Points on a hilly landscape, in no order, each with its height.
A ball rolls from a point to whichever of its 2 nearest points has the largest drop for the distance, and stops where none of them is lower. Distance is the straight distance between rows; heights are no part of it.
<1026> height 5.18: [159 121 155 145 152 116 137 120 105  73 138 116 153  85 168 124 159 170
 159 164 143 123 144 126]
<999> height 1.89: [104 186 109 179 105 142 106  57 114  82  96 101 161  99 143 131 147 132
 106 125 151 109  65 135]
<502> height 2.28: [107 182  91 112 146 124 105 156  96  82 201 117 122 148 119 135 129 147
 144 154 144 163 135 126]
<1083> height 5.02: [171 105 144  94  89 119 128  93 116  67 142 124 148  72 147  93 137 151
 180 161 136 107 160 121]
<911> height 4.97: [106  97 109  90 118 158 137 160 154 146  60 137 158 163 110 131 123  95
 161 131 152 119 152 101]
<1060> height 2.89: [133  82 120 170 127  76 185 104 137 135 161 177 128 126 127 139 167  84
 102 104 116 112 129 171]
<904> height 4.52: [150 127 117 132 168  89 159 144  92 118 140 145 181 126 167 165 118 154
  80 183 165 138 105 127]
<188> height 3.69: [137 159 145 132  91 121 102 151 133 130 167 107 163 125 117  99 127 107
 144 152 147 152 132 157]
<543> height 2.77: [ 96 145 119 155 159 183 147  71 120 122  14 132 168 102 140 152 155 125
 157 126 139 117  97 155]
<134> height 5.55: [189 112 132 132 161  49 123 143 155  95  94  93 136 135  93 156 121 158
 142 152  93 127  98 109]
<1915> height 6.11: [131 131  98 115 129 121 124 148 187 100 208 155 130  97 104 125 119 171
 144 149 108 126 143 187]
<1431> height 2.81: [ 86 155 156 162 157 199 140  90 142 152 134 130 121 164 107 105 151  79
 115 132 150 134 132  89]
<1245> height 2.93: [116 149 143 143  62 140  74 120  84 121 125  89  92 115 155 113 124 132
 122 133 114 154 122 114]
<2228> height 2.53: [138 102 157 174 146 101 160 136 176 156 131 181 148  90 141 130 223 108
 135  99 131 103 136 164]
<158> height 3.28: [153 113 134 135 147 142 118  53  85 110  98 137 108 114 116 157 141 127
 114 170 151 165 136 138]
<1095> height 1.08: [116 174 137 132 121 139 103 101  72  86  83 150 199 109 157 182 117 110
  89 155 180 167 129 140]
<2007> height 2.63: [ 58  93  56  94 131 124 130 148 174 119 161 160  94 116  84 140 105 166
 143  92  85 109 174 164]
<858> height 4.07: [120 112 120  94 136 138  69 132 176 195 135 167  68 132  78 149  87 115
  86  69 176 154 166 126]
<2172> height 1.53: [ 91 163  94 154  93 162 114  88  94  86 146 130 136 115 157 120 124 101
 121 166 135 107  92 101]
<1916> height 5.45: [112  71  97 103 117 150 134 123 189 126 132 150  78 106  89 115 145  85
 173 119 123  98 174 179]
<2073> height 1.71: [ 85 109 135 195 138 112 142 119 147 119 122  93 207 121 151 119 171 119
 116  73 155 116 126 135]
<1608> height 4.68: [ 69 135 170  86 116 132 171 173 185 171 145 144 121 126 132 149 100 104
 161 129 112 122 164 148]
<1606> height 0.59: [ 85 170 161 107 142 138 144 130 134 199 154 133  92 137 138 109  89 116
  92 129 115 124  70 102]
<814> height 5.36: [146 107  79 153 149  81 151 171 139  83 158  89 147 142 140 140 118 107
 118 175 116 109 149 116]
<411> height 3.44: [155 118 153 171 122  87  85 149 151 112 166 139 154 120 118 119 150 124
 122 151 162 171 112 219]
<1660> height 1.86: [134 120 170 143 152 110 128  82 136 177  65  89 114 140  98 127 144 126
 117 136 102 159 120  97]
<1753> height 2.70: [127 147 145 125  87 125  84 173  97 164 131  78  85 154 140 119  97 124
 129 135  74 156 139 124]
<1733> height 4.92: [168 101 136 130 136 193 114 100 116 132 125  76 163 115 139  90  77 122
 110 139 129  86 116 110]
<1877> height 2.13: [ 83 128 162 150 114 111 152 113 131 162 108 132 159 123 129  90 156 104
 104  96 148 137 104 141]
<1343> height 3.16: [179 131 128 114 127  81 124 129 122 177 131 122  87 102 101 157  84 105
 115 172  63 139 136 192]
<2219> height 3.33: [161 143  94 121  76 150  65 168 174 166 107 131 130 124 111  77 157 120
 140  78 100 168 146  86]
<250> height 4.38: [130 140 102 117  80 183 134 121 138 129  78  88 191 125 136  78 101 140
 174 135 135 122 113 133]
<2251> height 4.19: [167  83 147 164 119 164 137  75 155 172 118 162 101 144 159  96  96 124
 116 103 126 128 119 116]
<1740> height 5.46: [133 105 126 170 107 125 156 150 144 106 165  77 155 122 122 128 144 103
 155 144  91 102 160  82]
<1028> height 3.74: [126 111 124  98 111  90 180 159 130 111 118 159 180 133  97 132 183  99
 156  88  89  91 141 153]
<1621> height 4.26: [184 136 202 129 138  98 114 117 102 164 107 101 174 104 125 112 138 159
  93 136 146 156 136 184]
<1664> height 2.24: [124 187 111 132 184 174 109 138  98 151 172 129  90 164 123 134 127  70
 129 179 114 147 142 119]
<353> height 0.26: [132 155 140 122 131 129 108 111  87 144  79 152 138 153 132 166  86 110
  64 188 173 152 120 114]
<164> height 2.55: [ 99 111 119 165  89 122 116 114 109 169  91 131 124 155 148  85 154  97
 141 101 121 176 118 156]
<1858> height 3.78: [160 100 105 162  73 180  93  96 126 125  94  80  98 130 129  65 145  99
 153 124 101 161 193 125]
<1529> height 4.65: [ 87 127 145 147 140 132 156 165 157 200 112 163 105 170 127 132 134  97
 129  80 153 162 168  93]
<2107> height 4.43: [132  72 182 165 174 131 146 145 126  91 127 177 138 120 177 179 141 143
 130 180 177 149 155 171]
<40> height 5.14: [134 134 152 178 140 137 159 123 106  64 111 149 145 152 163 160 172 136
 120 170 124 176 163  94]
<1750> height 4.40: [112  85 127 119 122  73 150 143 141 145 117 121 163 166 111 143  92 135
 124  86 125 115 107 156]
<568> height 2.80: [125 106 104 137 139 115 102 152 140 135  78  85  92 161  92 110 136 128
 186 126 115 137  97  92]
<2102> height 3.73: [100 140 148 155 206 160 142 121 105 127 131  76 158  99 152 142 186  88
 140 176 149 140 112 143]
<1457> height 4.44: [180 125 159 143 205 123 103 102  70 150 102 118 164 113 161 121 143 174
 112 130 169 177 129 172]
<2014> height 3.92: [ 82 128 164  90  86 100 177 175 139 100 120 141 182 119  92 149 157 114
 113 129 107  96 163 124]
<1809> height 6.44: [138 111 132 126 102 163 105  81  86  87 118 139 155  98 155 116 129 128
 214 121 159 151 110 201]
<137> height 2.95: [151  93  80 179 121 106 139 110 123 129 185 136 131 131 149 101 139  93
  93 110 134 110 128 123]
<1033> height 4.45: [142 191 152  80  99 157 136 165 137 108 165 163 156 166 128 112 104 161
 179 133  90 106 134 115]
<1037> height 1.69: [158 132 112 125 158 124  90 156 164 160 137 127 113 154  98 140  88 112
  78 127 112 117 125  86]
<992> height 6.19: [166 125 109 131 111 137 100 125 123  91 207 162 105 130 126  94 141 146
 169 137 148 123 120 191]
<495> height 3.89: [107  86 127  99 123 122 155 126 117  41  99 139 129 134  84 133 149 143
 124 111 135  95 132  98]
<699> height 5.69: [181 145 148 103 182  98 133 126 116 119 124 122 111 115  98 173 132 161
 138 184 107 121 142 109]
<1356> height 3.57: [135  99 145  96 107 119 156 106  84  68 114 115 136  94 112 162 139 121
 132 116 140  86 143 154]
<1115> height 1.33: [119 104 136 104 147  78 135 120 131 172  65  76  77 105  89 111 142 152
 109 103 148 161 133  79]
<181> height 4.27: [139 191 146  84 105 149 164 139 110  91 185 199 137 160 131 161 110 127
 135 134 109  96 132 147]
<946> height 4.03: [146  60 130 161  70 156  89 128 136 112 101  68  94 141 154  87 120 131
 140  77  83 134 164 127]
<1317> height 3.54: [119 140 142 204 157 150  87 123 131 104 103  84 167 149 127 118 176  93
 135 156 138 145 111 139]
<1804> height 4.80: [ 88  99 135 120 145 147 159 135 189 147  82 167 146 161  86 138 154 126
 145 108 179 171 177  94]
<671> height 4.13: [120 173 136 118  74 143 151 130  83 107 188 181 124 148 129 114 150  99
 107 106 101 113 157 150]
<468> height 3.91: [143 135 127  95 105 113  95 147 156 138 117 104 201 141  78  96 145 100
 128 132 162 120 131 114]
<151> height 5.42: [180 150  99  86 132 146 104  97  90 120 143 128  94 113  95 111 168 148
 133 130 158 169 159  85]
<1285> height 3.84: [109  73 105 119 105 113 105 125 157 164 121 151  96 123 110 116 126 116
 103  87 191 170 164 132]
<1719> height 1.35: [122  86 128  82 132 153 117 140 142 167  56 112 117 131 138 149 114 121
  92  64 120 138 164  33]
<20> height 1.49: [141  79 179 133 161 114 173  91 200 190 141 128 137  97 101 130 116 128
 148  86 126  93 159 146]
<2250> height 4.41: [ 79 126 131 137 124 183 165 101  75  98 127 104 117 131 158 115 119 161
 122  93 166 145 135 121]
<1274> height 2.22: [105 114 132 116 104 105  95 112 133 139 104 111  51 144  89 156  72  98
 108 121 120 125 115 172]
<569> height 4.28: [112 148  99  99 157 147  64 132 179 183 175 146  89 135  74 139  85 119
  99 101  96 152 167 161]
<1902> height 5.04: [110 142 181  95 117 123 137 141 119 131 127 182 106  89 130 159 115 124
 132 167 141 101  85 173]
<2079> height 2.30: [110 164  96 176  97 135 150  67 138  70  34 129 158  96 142 135 157 145
 132 115 149 127 119 143]
<396> height 3.19: [120 119 110  99 157 151 171 107 118 130  43 157 187 115 133 126 176 143
 154 118 128  97  59 153]
<1171> height 2.08: [154 136 122 123 129 104  71 157 157 194 123 119  65 128 122 132  58 142
 102 101  94 136  87  95]
<639> height 1.66: [104 142 158 151 105 150 107  85  82  96  74 129 209 155 150 158  88 114
 100 125 161 128 109 165]
<1188> height 6.30: [147  98 102 131 116 147 106 113 117 108 130 157 126 139 128  94 130 104
 201 152 133 121  93 208]
<1755> height 6.01: [135 135 148 101 158 120 148 122 171 106 178 195 116 112  95 154  83 212
 133 132  91 127 128 182]
<636> height 4.77: [195 127 122  97 100 140 157 115 144 122 134 152 113  84 123  95 112 147
 150 143 103 117 138 110]
<1338> height 2.59: [135 141  93 118 187 175 161 140 123 121 163 170 112 157 103 143 142 103
 151 143 122 130 136 133]
<1633> height 5.43: [171 124 144 144 160  85 103 160 144 120 119  95 193 123 118 137 126 151
 124 144 138 121  78 109]
<1016> height 2.88: [161 171 101  89 128  73 124 102  88 154 111 167  91 118 110 107 164 131
 141 136 118 133  61 133]
<1151> height 5.33: [148 119  92 102 130 169  99 131 109 168 116 158  66 136 122 118 138 155
 116 129 155 172 163  66]
<1313> height 5.16: [114 144 190  78 106 114 152 107  99 123 152 126  88  42 156 146  96 155
 119 167 149 108  86 154]
<279> height 4.39: [113 144 134 101 153  89 174 159  97 129  97 130 188 128 134 159 176 141
  97 162 145 150 136 119]
<1148> height 5.09: [153 189  71 106  93 136  90 123  91 131  98 119 147 134 141 101  94 171
 105 154 176 171 106  72]
<361> height 3.82: [153 133 160 114 116 120 173 130 191 150 127 139 193  88 153  89 143 167
 127 133 134 112  93 117]
<959> height 3.18: [140 104 127  56  94 142 158 124 117 103 139 138 148 106 121 129 109 114
 114 115 155  87 185 149]
<2158> height 4.64: [172 148 170 111 208 142 100  88  39 122 106 122 191  89 166 169 121 134
 135 148 151 131 123 157]
<2198> height 2.52: [111  99 125 174  82  66 158 146 126  88 103 109 151  92 158 120 163 134
 120 143 142 126 135  97]
<1425> height 1.99: [165 176 121 111 125 134  91  78  73 161  88 159  92 137 135 138 103  91
 167 185 110 145  83 135]
<674> height 2.96: [104 108 109 156  99  98  89 177 123 103 131  71 126 157 132 109 105 146
 172 153 134 160  91 123]
<1639> height 1.22: [125 188 145  92 138 135 122 157 137 160 132 142 101 154 123 142 109 142
 101 145 114 149 118  91]
<551> height 4.17: [125  74 147 128 165 119 152 130 156 154  90 132 188 127 102 116 113 154
 141  87 175  99 104 163]
<1851> height 3.31: [100 130 130 189 105 131  94 131 160  82 144 126 143 174 106 126 162  94
 169 130 116 146 114 129]
<451> height 2.42: [135 141 111 136 125 100 112 170 119 188 143  97  63 158 165  90  93 125
 119 108  90 142  85 120]
<549> height 3.86: [106  72 121 177 123 119 101 111 173 124 178 119  90 139 117 140  94  92
 117  73 101  82 156 116]
<1642> height 2.12: [160  98 175 143 187 137 179 104 181 147 151 166 131  67 123 141 182 118
 120 107 103 100 168 176]
<1260> height 1.04: [ 79 146 145 113  86 147  79 167 179 135 170 105  63 101 121 151  85 153
  97  93  91 136 133 120]
<1941> height 4.62: [112  95 120 128 152  55 123 156 152 119 158  80 138 138 103 134  77 173
 120 119 155 129 119 170]
<1551> height 4.29: [126 107 151 125 164  90 184 173 130 152 136  83 192 117 158 119 147 169
  88 131 137 146 137 137]
<2061> height 1.80: [153 151 146  76 109 140 134  91  48 157  85 122 169 113 137 107  85 149
 108 133 135 163 123 116]
<1346> height 4.12: [149  74 162 179 195 175 131 139 162  74 127 144 148 137 138 152 184 123
 143 161 171 141 138 126]
<1872> height 3.52: [114 137 175 182 141 126 114 135 185 112 183 122 162 137  66 132 187  83
 143 102  92 120 129 157]
<1707> height 1.29: [114 157 147 121 157 169 189 122 160 156 189 147 110 126 148 113 109 144
  95 126 129  92  77  81]
<1470> height 4.18: [ 67 122 170  72 140 168 170 127  82 103 115  88 129 127 103 125 131 138
 129 114 164 121 168 115]
<1784> height 3.21: [164 133 108 121  93  83 107  65  66 117 115 151  91 141  99 115 132 138
 116 112 138 117  66 144]
<819> height 0.91: [120 151  91 140  87 137  48 165 113 112 133  90 103 139 132 150 129  73
  61 121 101 106 114  70]
<1655> height 2.62: [ 84 150 138 149  95 134 112 161  90  66 159 109 129 171 156 123 130 153
 184 141 148 156 114 143]
<1701> height 5.44: [121 151 110 171 142 138 144  64  74 117 112 121 148  83 228 148 128 145
 150 129 131 150 113 164]
<1828> height 5.07: [146 120 137  90  91  98 156 138 146 187 136 170 104 132 108 111 116 118
 152 117  96 129 157 204]
<1808> height 5.39: [144 153 185 129 157 167 146  83  73 108 173 125 137  51 206 138 106 177
 147 151 172 146 121 123]
<1196> height 2.00: [111 180 111 106 111 167  88 164  96 118 171 120  88 140 131 124 149  85
 160 161 126 158 174 114]
<189> height 3.36: [ 80 139  86  41 137 146 166 153 103 104 133 166  64 119  75 152 129 122
 150 158 123 112 130 136]
<967> height 2.51: [155 153 103 134 118 120 112  81 121 166 125 178 102 106 146 120 154  90
 117 184 128 148  73 132]
<1268> height 4.53: [ 48 145 121 108 157 148 150 159 179 210 127 159 108 155 118 138 133 100
 166  95 117 114 152 126]
<1783> height 2.87: [153 135 140 110 128 118 118  74 108  95  65 140  90  87 114 154 165 115
 122 196 124 117  95 107]
<256> height 3.15: [163  97  73 122 105  92 102 154 182 187 138 122 113 132 103  89 165 115
 147  67  80 123 172 104]
<879> height 3.48: [157 115 108 187 129 167 122 111 142 111  55  92 137 166 153 108 138 116
 155 124 101 159 174  92]
<1100> height 5.56: [147  87 107 180 158 129 100 134 188 116 160  66 102 125 129 112 116 137
 155 141 103 104 142  90]
<2076> height 4.67: [187 105 145 159 176 102 122 166 130  90 148 155 162 165 179 191  90 143
 104 161 151 117 117 152]
<358> height 5.32: [153 144 149 167 154 113 101  86  71  90 127  78 162  76 185 122 150 135
 170 144 122 148  99 146]
<1294> height 0.68: [125  89 180 141 158 100 119 120 216 162 108 117 124  87 119 144 101 117
 110 124 146  83 123 121]
<1777> height 2.14: [132  95 125 158  97  81 168  98 101  87 150  94 200  92 152 106 171 120
  99 108 136 119 127 131]
<1014> height 2.92: [111 160 174 139 161 129 130 137 120 101 179  84 166 112 121 124 170 154
 160 115 134 114  88 160]
<2185> height 1.88: [100 148 115 117 120 133 177 143 190 137 154 166 110 150 110 111 130 170
 131  88 112  74  95 108]
<77> height 3.09: [178 150 102 180 116 189 112  98  88  99  88 102 155 176 177 129  75 139
 155 143 110 149 162 111]
<886> height 4.85: [118 141 142  97 124 113 183 180 173 181 162 174 125 151 148 108 120 158
 159 126  96 158 139 157]
<1341> height 3.20: [128  90 124 177 114  76 129 145 178  99 176 170 112 102 115 137 166 117
 114 114 155 127 103 184]
<1160> height 3.53: [107 109 169 147 108  95 159 116 170 147 109 192  70 144 157 144 109  82
 139 132  94 104 116 133]
<1742> height 4.93: [117 107  83 154 111  97  70 170 137 145 154  97 117 113 156 128 101 116
  83 162 174 147 114 118]
<1974> height 2.27: [ 89 136  91 127 122 108 128 172 198 151 146 143 125 140  90 138 104 141
 149  76  75  81 148 126]
<730> height 4.05: [228 119 161 136 146 116 102  80 100 135  91 140 215  88 137 127 167 138
  97 122 133 118 124 182]
<92> height 3.56: [ 99  86 115  91  85 127 152 132 160 138 140 144 131  96 112 129 124  88
  85 124 193 115 175 153]
<1080> height 5.27: [109 150 174 102 127 119 161  89  44 102 147 116  88  62 171 136 106 174
 132 131 143 124 119 107]
<334> height 4.46: [118 137  80 100 103  93 111 173 147  89 149 157 101 161  85 132 122 166
 110  96 140 156 171 111]
<1476> height 2.99: [126 116 117 104 145 171 168 131 136 142 162 182  98 187  99 108 125 130
 137 102 115 138 177 126]
<1101> height 3.23: [169 163 145 108 169 127 107 128 129 117 163 153 171 119 116  88 167 170
 143 107 148 117  86 160]
<1086> height 3.51: [131 150 104 134 149 115 121  99  68 121  87 114 149 145 112 130 138 141
 134 110 160 125  83 162]
<70> height 3.68: [ 98 109 127 188 137 122 141 132 193 113 206 152 123 138 122 136 154 111
 154  81  90 111 152 143]
<1273> height 5.52: [130 160 134 135 150 189 147  75 100 150 122 127 137  58 236 131  89 152
 165 169 159 151  88 141]
<757> height 4.51: [182 137 120 150  99 156 135  73 111 121 114 145 109 129 154 100 113 166
 126 127 119 128 107  97]
<173> height 2.69: [ 79 121 119  98 123  85  63 163 151 159 100  87  71 132  68 143 103 128
 127  79 119 138 121 128]
<2230> height 4.71: [126 137  87 146  75 118  73 142  95 111 167 149 114 176 128 121 106 130
 106 116 164 155 104 145]
<2008> height 1.78: [ 79 124 101 142 109 183 114 173 130 148 177 136  89 149 145 112 175  89
 144 137 107 173 175 134]
<701> height 1.81: [127 169 138 117 116 150 164 100 136 146 183 146 145  89 140 104 129 110
  70 150 148  81 109 124]
<592> height 5.85: [131 149 156 100 150 116 133 159 186  94 114 170 118 115 117 167 102 213
 186 146  97 128  95 136]
<1450> height 3.90: [130  98 168 152 223 163 154 132 142 132 142 108 114 107 137 147 195 121
 136 156 150 115 137 143]
<794> height 4.84: [149 158 172  57 191 128 114  86  37 105 138 140 136 102 129 177 111 121
 136 143 166 124 130 140]
<1651> height 2.44: [150 155 139 148  79  99 136  94  90  85 172 105 155 120 135 112 170 137
 103  94 132 121  94 122]
<663> height 3.67: [ 66 141  94  87 153 145 181 111 129 134 144 162  85 129  86 171 144 127
  91 109 156 105 131 132]
<1652> height 2.49: [166 135 115 120 122  97 114 121  62 132 106 124  81 152 111 135 128  85
 156 152  65 134 115 118]
<1687> height 4.31: [110 115 124 161  94  83 110 137 170 108 126 163  85 166  84 175 123 144
 110  90 108 122 153 104]
<1109> height 2.91: [ 85 132  81 125 174 131  51 177 153 142 136  60  81 156  75 169 122 116
 122  90 103 141 171 111]
<1630> height 2.64: [179 108  89 163 136 155 130 123  89 119 108  96 199 168 169 117  92 128
 155 151 153 139 149 138]
<521> height 3.79: [175 143 141 141 133 129 100  85  86 128  37 121 198 129 123 119 147 153
 130 143 128 139  88 159]
<374> height 2.60: [157 103  38  85 141 135 124 122 137 135 152 137  61 137 136 114  91 158
 112 106  98  86  91 108]
<940> height 1.03: [119 162 131  97 113 188 114 106  74 152 108 123 134 116 144 135  58 123
  91 162 172 123 121 117]
<3> height 6.02: [166 142 169 144 188 126 147 120 143 129 150  89 153 135 101 127 140 114
 100 108  77 112 115 105]
<1882> height 4.14: [112 130 110 116 106 150 135 132 142  95  92  97 220  99 118 107 135 140
 132 148 149 111 117  87]
<199> height 5.08: [113 123  87 119 120 110 141 149 156 169 165 120  40 103 142 111 121 122
 112 176 154 154 141 141]
<2090> height 2.67: [ 90 162 185 166 133  84 159 118  80 113 162 107 139 113 151 124 176 157
 110 105 116 140  77 151]
<1481> height 2.83: [114 137 132 131 135  86 127 143 122 170 128 115  76 110 117 161 101  69
 143 169  51 114 127 127]
<1714> height 2.39: [132 158 131 121  88 122 166 104  79 124  81 135 178 135 159 136 123 160
 107 132 109 140 162  84]
<1138> height 5.92: [192 135 178 147 173 129 172  97 105 122 172 111 125 105 154 134 111 161
 120 145  87  86 118 102]
<860> height 3.55: [163 149 150  94 124 104 140 157 158 164 148 190 170 104 140 110 150 164
 112 143 130 113  68 173]
<762> height 4.61: [147 154 111 122  77 148  67 172 132 100 160 150  87 178 103 117 103 153
 131 115 122 128 131 120]
<545> height 2.50: [153 150 117  81  92 112 148  96 127 140 110 147  85  63  98 133 180 104
 100 162 141 119 140  94]
<660> height 4.42: [ 62 156  94 107 122 130 118 165 168 203 161 175  94 141  97 141 130 120
 118  73  87 166 176 139]
<1059> height 2.47: [106 130  88  98 119 120 141 180 135 130 154 106 160 151 139 105  94 151
  92  87 120  80 124  80]
<1866> height 3.02: [103 114  95  57 116 123 155 151 129  93 145 152  65  94 110 148 109 166
 150 139 103 116 178 151]
<2267> height 3.85: [142  91 136 126 142 164 161  89 125 147 101 143 178 167 143  94 138 141
 163  71 135 110 116 147]
<18> height 2.71: [ 98 159 106 149 101  97 139 136  86 124  66 158 175 190 146 133 116 123
  98 123 112 143 118 113]
<558> height 5.51: [155 156 114 106 141 120  99  89  87  67 173 143  96 115  72 120 151 172
 117 145 163 106 121 100]
<441> height 5.70: [153 117 139 134 114  92 134 171 182 102 117 134 120 138 128 137  78 168
 157 142  84 106 111 108]
<2256> height 5.28: [122  89 104  99 117 100 133 128 143 158 119 144 110 128  60 105 145  76
 156 119 137 133 156 209]
<2207> height 4.70: [133 121 154 126 146 102 145 165 148  96 121 182 103 138 145 191 125 118
 102 195 159 188 188 169]
<31> height 4.94: [ 94 107 115 156 155  92 131 130 155 147 140  90  64 109 120 142 133 107
 162 146 147 145 134 159]
<2057> height 2.58: [158 109  71 111 126 116 147 118 123 146 162 127 124 138 118 120  86  99
 102  99  97  78 126 144]
<1361> height 4.95: [135 128 168 159 150 112 156 150 128  73 123 148  87 155 147 189 114 122
 128 180 106 157 165 106]
<1987> height 3.93: [ 50 136 149  91 147 126 148 118  89 119 128 117  78 127  89 172 109 145
  86 109 167  89 145 135]
<712> height 0.66: [ 74 156 128 129 107 120  69 189 136 169 143  98  80 134 149 167 112 118
  65  87 106 124 104  80]
<1560> height 2.19: [146  81  70  89 126 167  86 145 163 146 117 115  64 113 126 115 128 125
 135  93 115 110 138 114]
<1132> height 5.21: [143 130  72 113 116 155 128 125 100 149 159 164  69 119 171  99 129 146
 145 159 164 174 144 128]
<856> height 4.96: [163 140  60  84 109  90  99 149  99 149 103 110 157 112 141  95 110 151
 139 160 162 137 103 113]
<1269> height 2.40: [120 138 163 133 144 147  87 141 159 167  81 103  73 153  88 109 120 100
 154 160 109 167 126  82]
<1982> height 2.94: [152  95 120 161 122  88 119 128 148 196 113 133 134 169 121  94 150  87
 145 100 115 128 141 121]
<2088> height 4.83: [142 101  69 131  88 105  89 134  80 145 110 119 133 119 146 106 107 109
  92 153 172 142 108 150]
<766> height 4.10: [138 125 189 133 174 122 170 160 133 152 106 104 223 110 183 105 132 185
 144 118 134 111  85 120]
<646> height 1.57: [ 96 129 157  99  71 147  95 124 131 104 155 117  50 124  94 120  96 118
 116  79 108 102 132 156]
<2210> height 2.09: [ 90  94 100 192 143 164 130 113 135 112 164 124  74 143 148 122 176  76
 137 144 165 165 172 115]
<1555> height 4.69: [154 123 149 141 117 200 133  83 141  93 108  87 187 105 162  83  98 140
 185 146 120 104 113 102]
<260> height 3.87: [136  83 160 166  91 137 122 124 183 155 144 160 118 142 137 145  91 100
 135  91 110 109 139 103]
<1309> height 3.10: [ 98 123 130 168 120 140  55 173 146  92 135  79  91 179  97 133 135 101
 144 106 103 134 148 106]
<588> height 3.17: [106 124 163 139  96  99 142 122 134 152  84 119  95 124 137 136 133  78
 152 148  99 104  86 126]
<943> height 1.20: [ 95 174 128 144  98 147 113 132 102  80 133 100 154 153 140 145 140  90
 101 148 103 102 115  63]
<2195> height 2.74: [102 131 108  84  87 160 136 157 109 108 169  89 151 116 135  91 125 130
 110  99 114 110 182 111]
<2017> height 5.20: [126 169 101 128 127 158 115 120 114 135 134 108 190 142 160  93 122 154
 101 134 177 162  89 119]
<1528> height 0.78: [135  81 167 110 129 134 110 135 117 141  83  79  83 128  88 121 120 158
 104  75 129 134 170  79]
<536> height 5.31: [136 159  98 161 149 120 102 119 116 108 126  80 192 121 154 116  98 161
 148 162 163 130  57 122]
<1739> height 2.79: [100 131  96 164  69  73 154 126 111 107  66 122 180 142 154 121 154  92
  94 109  94 117 116 100]
<15> height 4.60: [ 88 144 134 127 124 174 143  84  65 133  92 133  79 141 190 119 113 155
 128 151 143 171 131 103]
<1637> height 2.16: [130 104  77 115 139 101 123 142 140 111 176 140 153 168  78 137  97 141
  63  77 131  78 134 111]
<1185> height 4.02: [112 175 146 109  89  90 167 161 109  88 176 147 151 116 126 151 171 114
 110 129  74 122 160 127]
<1614> height 3.14: [ 90 124 188 165 195 179 148 127 159 157 120 139 147 170 110 137 166 114
 115  96 148 133 110 140]
<1078> height 2.48: [113 139 125 181 135 212 126 104 149 121 168 113 140 135 150  90 142  94
 137 143 173 141 139 119]
<1782> height 2.18: [109 150 114  87  96 127 161 129 129 154 156 126 129  72 117  99 172  92
 127 173 131  98 142 129]
<298> height 5.25: [143  82  80 139 140  92 162 175 170 137 104 103 140 146 158 142 113 119
 108 138 132 106 166  54]
<82> height 6.08: [155 116 134 149 165 145 150 107 131 122 120  97 140 165 119 109 138 144
 109  77 100 107 120  38]
<211> height 1.77: [139 101  99  94 131 190 126 134 133 163  95 106  85 126 152 140 114  95
  93 113  92  99 173  71]
<1152> height 3.43: [116  94 132 134 120 150 175 119 124 117 129 185 158 169 110 127 128  85
 146  78 107  95 159 144]
<1339> height 4.78: [135 117 110 139 162  66  94 137 131 143 144  59 102 110  95 149 105 137
 137 162 130 124  79 175]
<463> height 4.63: [159 182 121  66 115 134 140 189 117 121 139 152 122 152 116 129 126 186
 198 173  84 148 161 109]
<1297> height 4.15: [119 112 142 140 131  74 139 105 129  77  81 141 114 176  79 155 136 149
 108  99 101 110 132  66]
<292> height 4.87: [ 79 131 179  98 121 142 163 134 163 143 133 162 125 116 118 132 110 117
 122 107 112  93 103 196]
<487> height 2.17: [152 140 136 179 135 166  92 137  96 111  88 107 226 158 182 146  95 131
 139 135 144 145  99 186]
<1684> height 5.12: [103  82  93 144 110 130 121 180 174 144  82 109 151 137 161  97 108 115
 146 130 156 157 148  90]
<866> height 5.81: [184 136 172 118 208 145 135 102  96 103 125 136 124 140 153 175 148 154
 144 159  96 112 109 111]

Where does a ball stop that starts at each point below?
<1083>: <712>
<904>: <1777>
<1188>: <2088>
<2250>: <1606>
<40>: <712>
<2076>: <712>
<3>: <2088>
<1100>: <712>
